The views of a scene show one set of named points, each view turned or mirrored, shifted and resized as a whole, with a little noise and some points left out.
In the rows, zero is written as 128.

Scene 1
View 1
tobab: [201 125 139 104 133 188 170 133 136  90 159]
Vimo: [165  68 150  54 126 150 192  72 148 118 202]
kogo: [189 113 130  92 131 160 183 112 151 101 164]
Pudop: [199 109 141  85 128 189 173 115 131  89 170]
kedap: [203  74 153  50 117 196 182  83 125  86 184]
muz: [171  67 148  50 121 163 189  74 143 111 200]
zedog: [162  98 119  69 139 110 202  88 177 121 165]
tis: [193  95 148  81 128 196 172 109 129  91 180]
duz: [160  78 175  99 119 204 157 111 115 121 234]
diz: [164  99 153 102 127 177 169 114 138 119 209]
zofu: [138 103 155 126 132 162 160 128 146 141 225]
laz: [128 103 142 116 139 129 174 116 166 146 212]
Rotol: [190  87 140  54 127 157 194  85 144  96 174]
zupak: [183 102 145  88 133 178 171 113 139 103 180]
View 2
zofu: [112 143 113 131 115 121 146  77 153 148 125]
duz: [100 139 123 116 134  99 150  99 173 160 124]
kogo: [109 133 135 158 147 139 121 110 157 138 126]
Pudop: [ 85 145 132 144 159 128 103 113 171 154 121]
tobab: [ 96 145 130 152 151 136 101 103 164 149 121]
kedap: [104 121 158 146 172 121 136 139 173 141 128]
zedog: [133 117 145 166 137 151 147 110 144 119 131]
tis: [ 95 137 134 138 154 118 123 117 170 151 123]
Rotol: [112 122 149 149 157 127 141 124 164 136 129]
zupak: [102 137 132 144 146 127 128 107 164 144 125]
View 3
Vimo: [152 136  99 101 135 117 117 161 117 143 122]
tobab: [145 148 127 105 120 108  94 130 104 110 140]
muz: [154 143  99 104 140 113 126 162 113 145 121]
tis: [145 137 128 110 120 109  99 142 115 126 137]
zedog: [157 163  90  94 144 117 122 152  98 126 125]
Rotol: [150 148 116 106 135 107 119 154 110 137 132]
zofu: [152 125  91  91 121 131  82 146 116 113 119]
kogo: [149 154 113 101 130 111 106 139 102 117 133]
laz: [156 140  78  88 131 132  95 150 107 113 115]
Pudop: [143 143 138 111 119 104  95 130 110 117 144]
kedap: [144 135 133 114 124 103 114 150 121 143 136]
diz: [148 131 108  99 122 119  93 146 115 122 126]
zupak: [147 142 116 103 124 111 100 143 111 123 135]
View 4
tobab: [133 166 143 182 103 138 148 141  89 105 115]
Vimo: [103 110  91 133 142 118 148 112 145 105 112]
zupak: [130 159 131 179 107 135 147 136  98 105 111]
duz: [127 149 130 137 160 124 146 160 145 113 159]
laz: [ 91 114  99 162 155 116  94 152 104 128 116]
tis: [137 156 131 159 119 136 166 130 125  96 126]
muz: [115 115  97 135 135 121 157 112 145 101 118]
diz: [119 144 122 158 140 124 133 150 121 111 130]
zofu: [106 136 120 160 163 117 102 169 112 125 135]
Pudop: [143 176 144 176 106 143 168 138 106  96 121]
kogo: [116 143 118 171 107 132 140 127  96 103  98]
zedog: [ 90 100  82 167 115 121 121 107 101 111  81]
kedap: [137 147 119 140 117 131 185 112 146  91 123]

In a view up to two points have been moved. Name them for each view, in the order of its rows, or write -.
view 1: Pudop
view 2: kedap
view 3: muz
view 4: zupak

Scene 2
View 1
niloz: [130 107 130 121  82 109 185 149 103 128 165]
rem: [100 136 155 138 140 123 186 130 135 104 140]
gegif: [119  85 137 132  84 125 146 145 137 103 149]
bil: [111  93 142 134  96 126 139 141 156  89 142]
bidob: [125 104 126 122  81 114 160 146 145  95 155]
zoret: [117  70 146 142 100 137 153 142 108 130 139]
pelif: [133 144 125 113  91  93 220 147  99 126 173]
mimoz: [117  98 137 129  89 120 153 144 143  99 149]
nepi: [113 123 141 130 110 116 180 139 132 106 152]
Suz: [125 132 130 119  93 103 187 143 137 100 159]
Boto: [122 120 137 124  99 110 182 143 128 109 156]
zimos: [116 105 140 130  99 120 169 142 125 112 150]
View 2
bidob: [153 151 135 127 132 137 120 111 141  94 118]
mimoz: [154 130 145 120 136 131 117 122 142  88 114]
niloz: [168 115 139 127 143 108 115 109 141 107 106]
rem: [130 103 166 114 141 124 114 134 144 111 125]
zimos: [157 126 145 122 138 127 116 120 141  92 115]
bil: [141 149 146 116 131 150 119 127 140  81 121]
Boto: [153 127 142 125 139 119 116 114 142 107 117]
pelif: [170 110 132 140 147  91 115  94 142 131 111]
Suz: [146 133 138 133 139 120 120 108 143 118 123]
nepi: [144 121 149 122 140 124 116 119 142 107 118]
zoret: [174 123 148 110 140 134 112 128 138  64 100]
View 3
niloz: [140 141 175  96 143 150  89 172  91 160  69]
mimoz: [123 154 190  84 145 136  99 177 129 142 126]
zoret: [138 190 214  86 154 133 114 180 121 179  98]
Boto: [131 137 170  91 137 149  95 166 106 145  95]
bidob: [118 144 183  85 148 137  85 185 123 133 123]
nepi: [135 137 170  90 131 148 105 151 113 147 105]
zimos: [133 154 184  87 142 146 102 166 115 154  99]
gegif: [122 166 202  82 152 130  98 187 133 146 123]
View 4
zoret: [142 125 164 103 116 154 123 138  91 118 150]
gegif: [124 141 183 140 129 157 136 147  91 108 148]
Boto: [152 111 172 161 162 177 130 146 108 117 141]
Suz: [148 111 174 183 173 184 135 149 113 116 140]
rem: [124  96 160 129 179 205 129 110 127 122 130]
bil: [ 97 148 186 140 139 171 141 137 101 107 144]
niloz: [177  98 162 153 157 169 124 147 103 123 141]
zimos: [142 120 170 141 149 172 129 140 104 119 143]
mimoz: [120 137 180 150 143 169 140 143  99 110 145]
nepi: [137 109 169 152 165 187 132 132 115 116 138]
bidob: [127 139 184 169 144 165 140 151  98 108 144]
pelif: [206  79 159 188 181 176 121 160 111 130 138]

In a view up to two points have been moved. Name them for each view, in the order of its rows, or write -.
view 1: niloz
view 2: mimoz
view 3: -
view 4: -
